Each row is a point on a landscape with many valleys, with its height.
A ball rolls from a point to the lowest of its 2 nearest points, and stops where none of them is lower. Distance is the straight distance between rows; heights are no part of it.
Z814: [-27  15 -26  18   9  14 -10 -24  14   0  18  -1  -5  -1 -13  -4   0  -3
   0 -36  17  12 -28   5 -11  21  20  -3   1  -1 -20   1 -24 -16]  h=302
Z414: [ 13  10 -22  23  -7  -1 -11 -15  -7  26  -4 -13 -20 -11  -6  -4  17  15
   9   9 -20  -6  14  -6  18  13  10  -7 -10  14   9 -11 -27   3]  h=261
Z444: [-10   8 -33 -12 -23   0   0   4   9  -6 -22   5 -19   8  -5 -14   3   0
  18  -5 -14 -11  -5   8 -22   0   0  -9   9  -6  27   5  18  18]  h=239
Z645: [-13   3 -15   1   7 -13   3   4  18   3   5  16   5  -2   5 -17  20 -13
   6   0  -7  10   2   8  18   9  16 -15  -6 -17  24  -4 -21   7]  h=490
Z356: [ 19 -20  14   8  11   9  32  18 -16   6  14  -4 -19  -2  -1 -10   0  19
 -21   3   5  13  16  -7  -9  13  11  12  -6  30 -11 -13 -30  -7]  h=515
Z384: [ -6  -6 -27 -11   9   1   5 -12 -14  35  -3 -13 -14 -10  20   5  35 -17
   7  30   7  15  13  10  30  12  13  -2  -7   8 -15  -7 -13  -3]  h=708
Z884: [ -8  31 -15  13   5  20 -23 -23  -3  14  21  -1  12 -16 -17  -3  13  -9
  -5 -23   0   8 -16  -9  -4  29   5  10   8  -1 -11  13 -18 -10]  h=265
Z704: [-25  -3 -27   1  -1  13 -18 -15  10 -14 -17 -13   4   1 -21 -14  -3   3
  -8 -33  22  19 -14 -12  -6  16   3   6   3  10 -10  -1  -6 -12]  h=342
Z291: [ 21   7  16 -12   0  -4 -20  -6  15 -36   0   6  41  -4   0   5   7   8
 -10  20   1 -18   6   0   5 -11 -18   3   9  13   5  20  22  -6]  h=106
Z839: [ -6   8  31  -4  25 -18   4  -7   1 -22  14  10   1  12  -5   3  -9  11
 -30 -19  18 -10 -10   8   4   1   3   9   4 -12 -14   3 -15 -14]  h=600
Z179: [  4  13   7   3  18   0 -21   2  -1 -12   2 -19  19   0   1 -14  -7 -14
   6 -17  36  15  23 -18   0   9  -8  19 -12  -1   7  -8  19   2]  h=441
Z202: [ 15 -13  16  12 -13   8 -18  19  -7  -9   5   0 -12  17   7  -8  -8  -6
   3 -25  17  17  19 -11 -18 -10 -13  25 -11  -2 -17  13   1  13]  h=320
Z125: [ -7  -7   9  -3 -10  10  32  -4   7  13  -4   8 -15  11   0   6 -24  16
  12 -12 -29 -18 -15  10  -5  12 -15  -6  -3 -21   0  12  13  -1]  h=408
Z365: [  1 -11  -4 -35 -12 -11  27  -3  -6   8  -7 -15  -1  11   1   5  -9 -12
  27  47  -1 -28 -20   0  10  -6  -3  -3  21 -13  -8  -6  56  11]  h=384
Z675: [ 19  30  -7  26 -15   0   2  -1 -13  23   2  -6 -11  11 -17   4  -3  14
  -2  -4 -13   7   5  -3  14  17  17  11  -8  -1  -6   3 -26   3]  h=289
Z688: [-21  18 -19 -17  21   9 -18 -22  -3  -9  -3   2  -2   7  -2   0   2  -1
   4   2  25  -6 -12 -19 -34   0  15  -1  11 -14   5 -19   7  16]  h=564
Z733: [-18  10  21  -6 -10   2  16  -8 -14 -14 -10   4  -9   0 -20  19 -13  -6
 -10 -25   0 -19 -26  15 -11 -11   8 -29  14   9  -3  12 -11 -27]  h=466
Z569: [-18  -6 -10 -22   6   7  10  -4  -7  14  -4  -5 -12  15   6   7 -24  -3
  14  -8  -8 -13 -20   5  -5   6 -22  -2  12 -27  -3  -5  32   1]  h=346
Z339: [ -2   5   4 -13   5  -3   8  -7  17 -13 -24   3  -6   1  -3  11   3  32
  -7  17 -12 -28  -5  10   3  -1  12  -3   2   0  22 -11  -5   6]  h=311
Z626: [ -5 -14  28  14 -11   1 -15  11 -18 -23 -14 -13  -5 -15  -9  11  -9  -9
 -16 -23  16  -4  -1   2 -31 -22 -14   5  13  27 -18   9  -3  -1]  h=349
Z88: [-22  14  -2  -5   8   8  -1 -14  21   7  13  28  14   1  11   5   7   2
  -1   8 -23   3 -23  16   5 -14  27 -26   2 -10   3   2  -5 -13]  h=546
Z250: [-31  13 -29   3   8   0 -10 -11  29  11  11  13  24 -15   2 -16  13 -10
  12  12 -26  11  -7  -1  12  -4  17 -12   3 -10  17 -14   8   2]  h=509
Z123: [-19  -7  20   8  -8  -1 -15  -3 -16 -25 -16  -6   9  -9 -19  14  -4 -12
  -9 -24  -1 -16 -10  18 -18  -6 -17 -24  16  29  -8  21   2 -25]  h=417
Z400: [ 15  -5 -14  16 -15   2  -1   2 -24  26 -13 -22 -37  -4  -1   5   9  -1
  -3   9  -3  -3   5  -8  -7  -7  17 -16   4  13   4 -32 -38  11]  h=209
Z293: [-21  -1 -32 -11  30  -2   5  -2  -1   7   9   2   0   8  11 -16   2   6
  16   4  28  27   1 -10 -10   2   4  14  -9 -10 -11  -3  23   3]  h=424
Z768: [  2  24  -2  10  18  -3 -24 -14 -17  -2  -2   2  15 -17  -3  12  26   9
 -23  38   1   2  12  -6  11   5  10   6  -2  28   0   8  -8 -12]  h=256
Z707: [  8  -2  14  21   2   4 -38   7 -11 -20   1 -16  10  -7   0   7  -4   3
 -28 -13  20  14  12  -1  -8 -11  -3  23  10  27 -26   3 -15  -8]  h=403
Z195: [ -7  -4  -6  -2   1 -18  14 -30   7  25   6  12 -32   3  13 -12  20  10
  16   4  -8   1   9  -8   7  -4  13 -14 -25 -23  -4 -12 -12  11]  h=512
Z389: [ -1  23  20 -19  -3  -9  -7 -29   6 -17 -12   8  26  -8  -9  14   4   3
 -13  26 -27 -22   1 -10  11 -11   1  -2   3   8  12   6  17  11]  h=241
Z349: [ 25 -12   9   9 -25 -11  24   5  16   5  14  17  -3   1  -7 -22   4   8
   3 -16  -9   0   3  -2  11   9  -1  -9 -23 -23  18   1 -22  -1]  h=487
Z530: [ -9   5  19  -1  31   6  -8 -10 -13 -15   7  -3  10  18   7  22 -10  -7
  -9  -8  23   2  -2   2   1   0   2   0  12   4 -28   1 -12  -6]  h=609
Z186: [-10  19  -7 -13  41   4  -2 -19  11  -3  11   5   9  -1  16   9  10  -1
  14  22  20   0  -1 -11 -11  -3  27  -4  -9  -2   8 -13   2  15]  h=587
Z236: [ 17 -10   8  -3  10  -1  23   2  -4   7   3  -5  -4 -18  -7 -18   8  23
 -27   4   2   2   4  -8  -1  17  15  -5 -11  14  25 -18 -25  -4]  h=533
Z26: [  0 -14  -7  -7   0  17  27  -8   4  18  -2  18 -17  15  21   8  -7  -3
   7   9 -12  19  -2  13  14   2  19 -32 -18  -3  -4   8 -16 -10]  h=677
Z312: [ 16 -20  32   9 -16   8 -24  34  -7   5  15 -20  14 -15  12   3  -1 -13
   7  -6 -21  -9  15   3  12  -3 -33  11  -6 -15  12 -12  14 -21]  h=283
Z976: [-11  24  -1   5  15  -1  -3   4 -22  10  11   6  -3 -13  -3  13  33  -8
 -15  17   3   5   4   7   8  15  16  -1   5   4  -9   2 -28 -15]  h=199
Z162: [ 17   5  15   9  14  -7   0 -10  -2   5  18  -2  18  -2  12  -3   0   1
  -8   5 -31  18  18   3  25   2 -10 -14 -16  20   8  14   0  -4]  h=369
Z367: [  5 -32  17   7   8 -20  -7  10 -18   9  -9 -24   2  -2  17 -13  15 -14
   5   8   2  -7  29   2  12   3  -6  -7 -18   1  13 -30  -6   9]  h=392
Z596: [ 19   9  11  21 -30  16 -36  17 -14  -5 -16 -15  22 -12  -9  -3  -1   4
 -27  -2 -11   4   9   0  -2  -3   2   1   4  24  22   5  -8 -20]  h=407
Z830: [-28 -35   4 -21   9  -4   7  18  -6 -20 -12   8  -1   9  -2   4 -12 -22
  15 -16  26   1 -11  12 -11 -11 -21   3   7   7 -20  17  18  -8]  h=425
Z650: [ -8   6 -27   6   7  12   0   0  24  13   7   7 -11   7   5  -8   9  24
  -4   0   6   2  -9   4  -8  16  23  27   3 -27  -7  -7 -14  14]  h=404
Z94: [  3 -11   0  -9 -16   1  15  -5  10  12 -12  15   4  15  10   2  -3 -12
   0   6 -32   7  -4  16  27   0  -2 -14   2  -8   7  13   1  11]  h=698
Z379: [-22  14  -9  -6   1 -16 -12  13 -32  11 -24 -17 -22   1   1   9  -9 -12
   6   7  -9  -2   3   5  -2  -9 -14 -16  16  -9  14 -24  29  -1]  h=332
Z683: [  9  -3   6  15   0 -10 -13  12 -20   1 -13 -20 -12   7   9 -17  15 -15
  -8   6  12   8  39  -6 -15  10  17  11 -18  10  15 -23 -15  22]  h=410
Z806: [ 10   5  17  -4 -13 -16  -9 -18   7  -5 -19  -3  -5   4   5  12  12   9
   0  16 -27 -14  16  -1  22 -16  -8   3  -3   3   1   6   8  24]  h=297
Z849: [ 15 -24   7 -27  -4   7   9 -11  12  16  -2   3  17  -3   1 -15  18  21
 -18  13 -13   1 -10 -17  12   8   3  21  -7 -17   2  -3   3  14]  h=202
Z168: [-13   6  11 -12  35   7   3 -27   3 -10  17   1  26  17  13  11  -8  -7
  19   1  21  -5  -9 -11  -7   0  -1 -11  -3  -9 -18   4  11   4]  h=583
Z933: [-32  -7  -2 -26   3  -3  17  -5  13  -6 -25  -5  -9 -17  -6  13 -10  12
   0 -11  11 -15 -25  23 -14 -15   8  10  16   0  -5   8  30 -11]  h=319
Z319: [  5 -31  13  -7 -20  -8   3  25  -2  14  -6  -8 -10 -15   4 -10   4 -15
  14  -7 -26  -2  15   2  13  -5 -30   3  -9  -6  14   0  20  -1]  h=234
Z455: [  8  22  -5  14  16  17   5   1  -9  -7   5   4 -13   6   2  13 -11   1
  -2   1  13  15   4   6 -12  -7  30  -9  -3  43  -5   2 -33   0]  h=475
Z231: [  8 -16  12   1   8  14  25  20  -6   4  14  -1 -20  -3  -3 -10 -25   0
 -20 -23  11   9  -8 -14 -20   4  -1  15  21  15 -13 -22 -24   0]  h=488
Z907: [ 16  26   3  17  -4   4 -24  -7   9 -15   0   6  10 -26 -13  -3  -6 -13
  -3 -15   2  10  -1 -10  -7 -13   4  -6  -9  31  30  16  -8  10]  h=327
Z180: [ 35  16  -4  17 -11   9   4 -18  -6   4  34  18   4  10  -6  -7  18  12
 -10  10 -20  -5   3  -5  -7  24   4 -10 -13   5  -6  28 -28  -8]  h=665
Z448: [-14  16  -8  -5  -7 -23   2  -3  12 -10 -22 -17  19 -25 -12   0 -10 -12
  11  24  24 -15  -5 -14   3  -8 -15   5  12  -3  13  -5  55   4]  h=497
Z286: [ 15  15   2  11 -27   3 -19  19   9 -24 -11  -9 -15 -10  -8  -2  -7 -13
   7 -29  15 -15  13   6 -27 -11  -7  10   8   2  17   4   1  13]  h=223
Z418: [ -9   7  11  -5   0  -6   2  -8   6   3  -5  -2   8  -9 -10  -6  -9  13
  -5 -23  -7   8  -8 -11   8  -6 -14  13  -2 -10   0  10  17  -4]  h=464
Z160: [  4  14  -2   8  -2  -2   2   4   9 -10  -7   3 -20  14 -11   2 -10  29
  -2 -11   2 -19  -3  -3  -7   5   5  12  13 -21   2 -10 -20  12]  h=368
Z87: [-14   5 -19  -1 -20   3   9  -4  28   0 -13  -2  -6 -11 -14  -6 -14   7
   7 -28  -3 -12 -30  19 -19  -6   4   3  11  -6   9  15  18   6]  h=326
Z352: [  7 -17  21 -19  -9   5 -14   4   4 -38 -10  -8  36 -11 -15   1   2   3
 -14  -5  19 -26   2   1  -8   3 -29  10  10  13   2  15  28 -30]  h=252
Z316: [ -6   3   1   1   0 -24   1  12  10 -16 -16 -10  33 -27  -3   5   1 -12
   8  39   7  -4   7  -6  27 -18 -13 -11  11  15  17  -7  31  -3]  h=520
Z406: [  6 -19  13   4   1 -12  14  -5  14   8   5  21 -16  14   9  -8   7  17
   6   3 -15  -4  16  -3  19  10 -10   6 -24 -29  -3   4  -7   7]  h=499
Z95: [  6  11 -23  19  -8   1  23   2  20   7  15  22 -15  11   0 -10  13  13
  -5   9  10   4  -6  21   8  22  30  13  -9 -19 -12   7 -39   1]  h=436
Z872: [  4  -2  -2 -13  -5  12   0 -22  -4  10   7  27  10   3   4   9  28  17
 -19  25 -19   5 -13  -3  10   0  14  -1   7  -4 -20  22 -16  -5]  h=620
Z519: [  4   0  -5  15  -3   8 -16  14  -2  12  12   8  10  14  11 -12   4 -18
  16  -7  -5  24  25  -2  21  23 -16  11 -12 -22 -10  14   6  -5]  h=735
Z22: [  1 -30  12  -4  -8   7  -1  40  -2  -5   1   4   5  -1  -4  -3 -21 -22
 -18 -30   2   0 -11  17  10   8 -21  15  15  -3   0   3  -8 -18]  h=477
Z836: [  0  -8 -12 -16  11  21  15   3 -18   8  -7   0 -25  39  17  -2 -15  -5
   3   2   8  10  12   1 -17  16  17 -11   0   2   0 -13  -8  16]  h=598
Z763: [-16  -7  10  -8  26 -15  11  17   0 -15 -14  -3  24 -18   0   3  -5   9
  -9  12  20   9   0   0  11 -13 -13  -3   4  15   9  -2  18 -18]  h=545
Z576: [ -3   3 -13  -2 -22 -12 -11  18  -8 -10 -25  -9 -28 -11 -12  -2   1  -8
  14 -12   2 -20  13  14 -33   0 -11   4  15   1  18  11  35  10]  h=143
Z558: [ -1  11  13  25  13  -5   3  14 -19  -6  -3  -2 -16   1   1  -2   2 -10
  -6   8  10   7  25   2 -18   2  29 -14 -12  32  11 -20 -37   4]  h=434
Z728: [ 21  12   0   5 -16  16 -12 -17  -2  10  14  11   5  -6  -6 -15  42  -2
   5   7 -16  -2  23 -22  -5  26   2   6 -15  -1  -2  20 -17  10]  h=678
Z183: [ 10   5  -7  12 -15  -5   6   3   1  -1   2   6 -19 -27 -12  10   4  13
  10  -6  -4   7 -12 -13 -16 -35  -6 -18   5  11   6   6 -15  10]  h=514
Z277: [ 15  21   8  23 -20  -5   8   6  -7   9  -3  -7  -2   3 -14  12 -31   7
   2 -23 -23  -1 -13  14  12  -6 -12 -13   2   7   3  13  -5 -10]  h=357
Z208: [ -4   3  15   3 -16 -13  12   5  10 -34 -11   1 -11   0 -26   5 -17   4
 -18 -30  16 -27 -21  26 -12  -4   2   2  21  10  -7  12 -12 -15]  h=416
Z104: [ 10 -31  23   6   6   1  10  32 -13   0   6 -15 -29   1  11  -6 -18  -1
  -7 -10   3  -4  17  -7 -25  -7 -12  22   1  13  -4 -27  -6  15]  h=458
Z320: [ -5  12 -10 -12  -2   2  -4 -27  22   4  -2   1  -3   8  12   8  -6  15
  13  13 -30 -11   1  -6   3 -13 -10   8   3 -12  -4   1  30  28]  h=359
Z272: [  0  -6   4  10  13  -9  24  21   7  -1  15  13  -9   8   1 -22  -2  -4
  -2 -21   7  12  11   4   5  18  10  -3 -12 -15  15  -5 -25   1]  h=476
Z181: [-16 -15  -4 -26   0  -6  11  13  -2 -20 -23  11 -11  12   7  15   4 -14
  14  12  12  -9   1  21 -15 -19  -2  -4  15   5  -4  19  22  10]  h=341
Z106: [ -1  -4 -10 -36   2   2   3  -3 -12   7  -7 -18   0   7   4  14 -14 -17
   7  15  15 -23 -35   0  -8  -6 -11   4  32 -20  -7 -16  39  13]  h=232
Z580: [ -1  -1 -28 -22   7   8  -1 -14 -18  27   4   1   1  19  15  -3  18 -20
  10  26   1  18   2 -10   5  13  11  -7   1 -13  -7  -8   7  15]  h=696
Z36: [ -5  23 -19  10   4   3  18 -14  16   8   8  15 -20  14   1  -4  -9  13
  19  -8   5  11 -12   1 -16  -7  39  -7 -23  -3   7  -2 -14  15]  h=556
Z817: [-14  24 -12  15   2   9  10 -31  18  29  22  19 -21   7  10   2  14  19
  20  13 -20  -5  -7  -2 -12   4  36 -12 -28 -26 -12  -5  -6   3]  h=532
Z25: [-12 -25   7   4  -7  -2 -25  32 -16  -7  -6 -17   6  20   3   3 -21 -36
   2 -24  18  -1  -1  12   3   3 -23  18  11  -8 -17  -9  11  -8]  h=501
Z781: [-14  25 -11   4  11   5 -17 -19   6  -3   3   9 -17 -13  -2  12  -1   4
   7 -10   3  -4 -17 -12 -23 -23   9 -10  10  -3   4  -1  -7  11]  h=541
Z437: [ 34  -5  19  13   5  -7   4  14   7  -6  33   7  11   1   6 -15 -10   0
 -16 -19  -9  12   6  10  10   5 -17 -12 -16   7  16  21  -4 -22]  h=330
Z756: [  3 -29  -1 -25   1  -5  19 -17  24   3   5   1  29  -6   9 -15  15  20
  -1  33 -23  -9  -2  -5  32  -2  -3  -5  -4  -1   2 -12  14  -1]  h=285
Z115: [ 29  18 -12  24 -25 -17  12  10 -13 -18   7  15  16  14 -31  15  -9  11
   8   2  -2  -2   2   2  -7 -13  10 -18 -13  25   4  -3 -31 -11]  h=444
Z873: [ 12  15  12  -3   6  -5  -6  -5  -8  -1 -12 -11  -2   7  -1  -6  -5  -8
   1  -6   2   3  19 -15 -12   0  -1   4 -16   3  22  -4  13  27]  h=427
Z238: [ -4 -13  -9   0  22   6 -10  15   4 -16   2   5   3   5  14   9  12   7
  11  15  14  -2  15  -1  -5  -3  -7  -3  16   1  -6  -4 -12  12]  h=433
Z397: [ -9   8   5  27  14   6 -40  10 -15 -20  -5 -21  27 -17  -1   8  -3  -6
 -17   6  30  -1  20 -12 -12   9  -4  11   6  22   1 -17  -4 -12]  h=435
Z769: [-17  -7   1  -8 -12  -5  -5  -6  14 -29 -30 -14   0  -9 -25  -5  -9  -5
 -18 -38  23  -1 -16  10  -2   1  -4  11   9  12   2   5   6 -13]  h=373
Z228: [-27  24  -4  -2  14   2  -4  -7 -22  16   4   0   7  -2 -14  -1  10 -16
 -13 -13  11  14  -8  -7   3  20  17   5  10 -17  -7  -1 -15 -12]  h=240
Z853: [ 16  -7  -8  14  10  -1 -16  26  12  -9   8  -2  -2 -11  12  -4  11  20
  -5   1   0   2  21   8  19   7 -10  10   2   3   7  -4 -16  -8]  h=378
Z601: [ -3  18   1 -12  -8  -7 -10 -11  24  -9  -9 -10  29 -19 -10  -7  -4   6
   0   7  -3   0   2 -19  20 -12 -13  22   5 -11  10  -4  41   2]  h=479
Z260: [-16  -9   9 -20  14   4   4 -14  -7   3  12  16  28 -10   2   6  18   2
  -5  20   0  12 -17 -19   7 -12   2  -5  11  -8 -18   8   7 -14]  h=592
Z638: [-14 -15  12 -19  21   0  19  -8  26  20  19  11  -6  -5  30  14  -5   7
   8   9  -7 -10 -24   6  -4 -19   5  -4 -10 -36  -7 -17  23   5]  h=510
Z584: [-12  16  -3  18   7  -9 -19  11 -21   6   6  -9  27  16   3  -6  11 -20
  28  17  -5  10  28 -10  18  16  -9  -5  -3 -11 -10  -5  14  -5]  h=729
Z61: [ 11  -5 -18  -6 -13  13 -11 -24   0  23   7   2   2  10   8 -16  23 -15
  15  12 -30   6  26 -19  11  22  -4  -4  -8 -10  -1  -1  -3  20]  h=684
Z935: [  9  -4   5  24   4   1  28  15   2  -1  30  26 -17  10  -3 -11  -9   3
 -11  -9  15  10   3   4  -5  21   5  11  -2 -11 -23   5 -37 -11]  h=461
Z646: [-12 -12   9 -19  -2   2  42  -5  16  20   4  11 -28   1  20  13 -20  -7
  14  -4 -14  -8 -21  23  -9  -8   9 -17 -15 -27   6   2  22  -2]  h=460
Z241: [  2  -6  11  13 -30  10 -25   6  -2 -20  -4 -18 -15  11  -9  -8 -12 -22
  10 -50  22   1  12   1 -30  -3 -15   8  -5   5 -10   8   9   1]  h=279
Z259: [ -7  19  12   0  10  -7   5 -11  13  -8  17  24   0   4   0   9  -3   8
 -23  -5   2  -5 -27  16  -4 -12  27  -8   7 -12   1   1 -29  -7]  h=581
Z835: [-27  11   0 -13   8  13   8 -11  24 -10 -20  -1   5  -5  -4  11 -16  33
 -15  -1   0 -21 -30  20 -12 -13  23  -5   7   4   8  -9   8 -17]  h=170
Z889: [  0  -1  11   4   7 -25  -5  14  -9   4 -14 -30  -2 -10   9   9  -4 -10
  16  14 -11 -21  17   7  14  -1 -20  -4   0 -11  20 -26  26  11]  h=367
Z361: [ 24  17  -7  11 -35  -8  28   1   0  -4  -8   7  -4  16 -22  22 -25  15
   0  -3  -7 -10 -23  13  -1 -13  10  -8   3   5   0   1 -22   2]  h=402
Z840: [ 21   7  -8   3  -5  -1  30  -4  -6  13   3   2 -34  22   2  -5  -6   0
   1  -3  13  17   7  -6 -10   1  28   2 -15   3  -3 -10 -27  25]  h=573
Z326: [ 24  -9  22   8 -13  13  -6  31 -10  -4   0 -14  10  -4  -3  -5 -13 -14
 -24 -23  -2   2   5  10  -6   3  -3   3   8  16  15  -3 -14  -1]  h=445
Z718: [  8  17  -1   4 -16  16 -39  -2   4 -17 -27 -11  21 -17 -11  11  -8 -11
 -11  -6  -1  -2   3  -2   1  -8 -10   6  13  27  18  10   9   2]  h=366
Z262: [ 13  22  -3  22   7  -1 -20 -10  -2  -5  -8   3  -2 -34  -9   8   5  18
 -21  17  -2   2   8 -19  -4  -7   8   0 -11  37  28  -1 -16   0]  h=298
Z79: [ 11  14 -10   1 -18   3  -5 -26  15   0  24  29  18   6 -11 -18  21  23
 -22  15 -39  -2  -9  -7   4   5  13  -9  -4   1  -2  29  -9 -17]  h=646
Z370: [ 12 -15   9  -8  -7   1 -15  17 -15   6  -7 -16  27   2  -2  -2   0 -10
   7  19   8   6   0 -25  17 -10 -25  19   9  -2 -15  -4  26   2]  h=550
Z578: [ -6   1  -9 -18 -13 -29  -1   3  -5 -12 -21  -3  -8  -3  -3   5  12 -20
  25  20  -4 -20  17  13  -9  -7  -8   3  13  -4   7  15  49  17]  h=230
Z517: [  0 -11   7 -17   6   3  -9  10  18 -38  -2  -7  18  -8  -2   1   0  -9
  10 -12  31 -27  -1   2 -11   2 -22  13  18  -7   0   5  19   2]  h=336
Z644: [  0 -19   6 -23   5  -5   3  -5 -20  17   8   5  11   7   1   1  14  -4
  12  35   9  16  -5 -36   9 -16 -11  14   2  -9 -30   2  23   8]  h=569
Z426: [ -9  -8 -16  -9  -6  -6 -28   9 -27   1 -13 -22  11  17  -5   0 -11 -26
  10   0  28   6 -13 -10  -1  -5 -24   4  21  -3 -16 -11  31  -1]  h=526
Z207: [  4  -8   4   9   6  11  18   0  -2   5  -1  25   0  31   6   2 -20  11
  -8   4  -2  24   1  17  18  13   5   0 -13  -3 -20  31 -14 -13]  h=653
Z150: [ -1 -18   9  -1 -10  19  18  17 -21  11 -19  10 -21  39   2  10 -21   4
  -9  -2  -2  10  -1   6  -2   1   6  -1   3   3 -19   7 -13  -3]  h=629
Z831: [ 18 -27  24  11 -22 -12  14  36  -3   0   3   3 -13 -20  -6  -5  -5   6
   1 -17 -12   1   5   9   3 -18 -26   3 -13  10   8  15   1 -12]  h=177
Z388: [ -1  16   7  17  16   1 -16  -1 -11   8   4 -15   9 -16  -6  -4   3  14
  -4  -9   3  17  19 -18   5  11 -12  18  -9   0  -5   5   7 -10]  h=452
Z416: [-13  11 -18   7  16  -4  -6  -4 -19  15   4 -12   9   1  11   8  33 -15
  26  44  -4  -5  20   0  27  20   6 -14   2   1 -14 -15  -7  -9]  h=719
Z669: [ 11 -40  11   5  23  -6  -2  25  -8   1  13  -7 -11  -1  25   0  11  -9
  -4  15  15   1  23   2   5   0  -5  12   1  11 -11 -26 -23  11]  h=422
Z983: [ -5  -9  -2  -9  32  16  11 -12  14  11  24   2  -5   5  26   9 -21  -1
   2 -10  13   5 -19  -1 -11  -1  -1   4   0 -23 -10  -7   3  14]  h=551
Z47: [ 11 -19  10  -4  -2  -7  27  12  21  -5  16  15   4 -11   5 -10 -13  10
  -4 -12 -23   0  -7  22  12  -2 -23  -9 -10   7  13  31  15 -19]  h=267
Z765: [ 25 -22  10  16 -16  -1 -34  18  11  -6   1 -18   4 -20  22  -3  20   4
   5   4 -14  -9  30  11  18 -10 -21  -2  -6   3  18 -15  -6  -5]  h=335
Z767: [ -5  15   2  -6  18  21   4 -21  -4   1  -2  -2   9  -6  -9   5 -18   4
 -17 -16   8  15 -23  -6 -12  -4  20 -12   0  27   4   7 -12  -9]  h=519
Z730: [  5  -3 -11  16   3   4   3  12  -4  24  31  11   5 -13   8  -8  20  -3
  -4   4 -16  16  10  10  27  35 -17   9  -8 -13 -12  17 -15 -22]  h=740
Z258: [ 37  13  10  29 -41   1  -5  -3 -11  17   3   0   3  16 -11   4  -5  -1
   2  -7 -33   2   9  -3  12   4  -3  -9 -17   0   1  10 -19   3]  h=318
Z9: [  4 -21   0 -34 -12 -19  19 -15  10  12 -10 -11  11   6   6  -8  11  -2
   8  37 -11 -18 -12 -11  26  -7  -3   5   2 -23   1 -22  30  19]  h=358
Z279: [-29 -16 -26 -10  23  18  -1 -16  19   5   1  -9  12   6   3 -10 -11  15
   1 -22  25  24 -25  -3  -5   5   6  13  -3  -2 -21  -5  13  -8]  h=385
Z950: [ -9  -5 -19 -21 -17  -5  10 -23  -1  13   6   8 -27  10  16   1  -7  -7
  22  10 -35   2   5   2  -7 -15 -20 -16  -3 -11  -7   5  43  24]  h=423
Z120: [ 15  11 -26  23 -14  -6  11  -1  -1  -2  15  19  -4 -15 -21   1  16  22
  10  11  -3  10  -7  -5  -6 -13  16 -20  -8  22   3   8 -35 -14]  h=480
Z973: [ -7   0 -11  -8   3   1   2   4 -16  19 -18 -11 -26  -2   9  10   2  -8
   3   7 -11   6   2   2   6  -8  11 -28   3   5  18 -22  -8   3]  h=278
Z697: [-16 -31  -3 -28  11  -6   5  17  13 -18   8   9  14   8  -2 -10  -8 -10
  20   0  35 -11 -21  -8  -8  -7 -21  19   6 -19 -13   3  23   2]  h=398

Call two points neighbours if one is among the 2 nearest of the other. Go from one point of each pair to the other, from neighbour to neighbour, staying as low as possible. Name the highest point that can't be avoided.
Z291 / Z106: Z950
Z835 / Z106: Z830
Z704 / Z626: Z733
Z849 / Z106: Z365
Z831 / Z367: Z238
Z576 / Z835: Z87
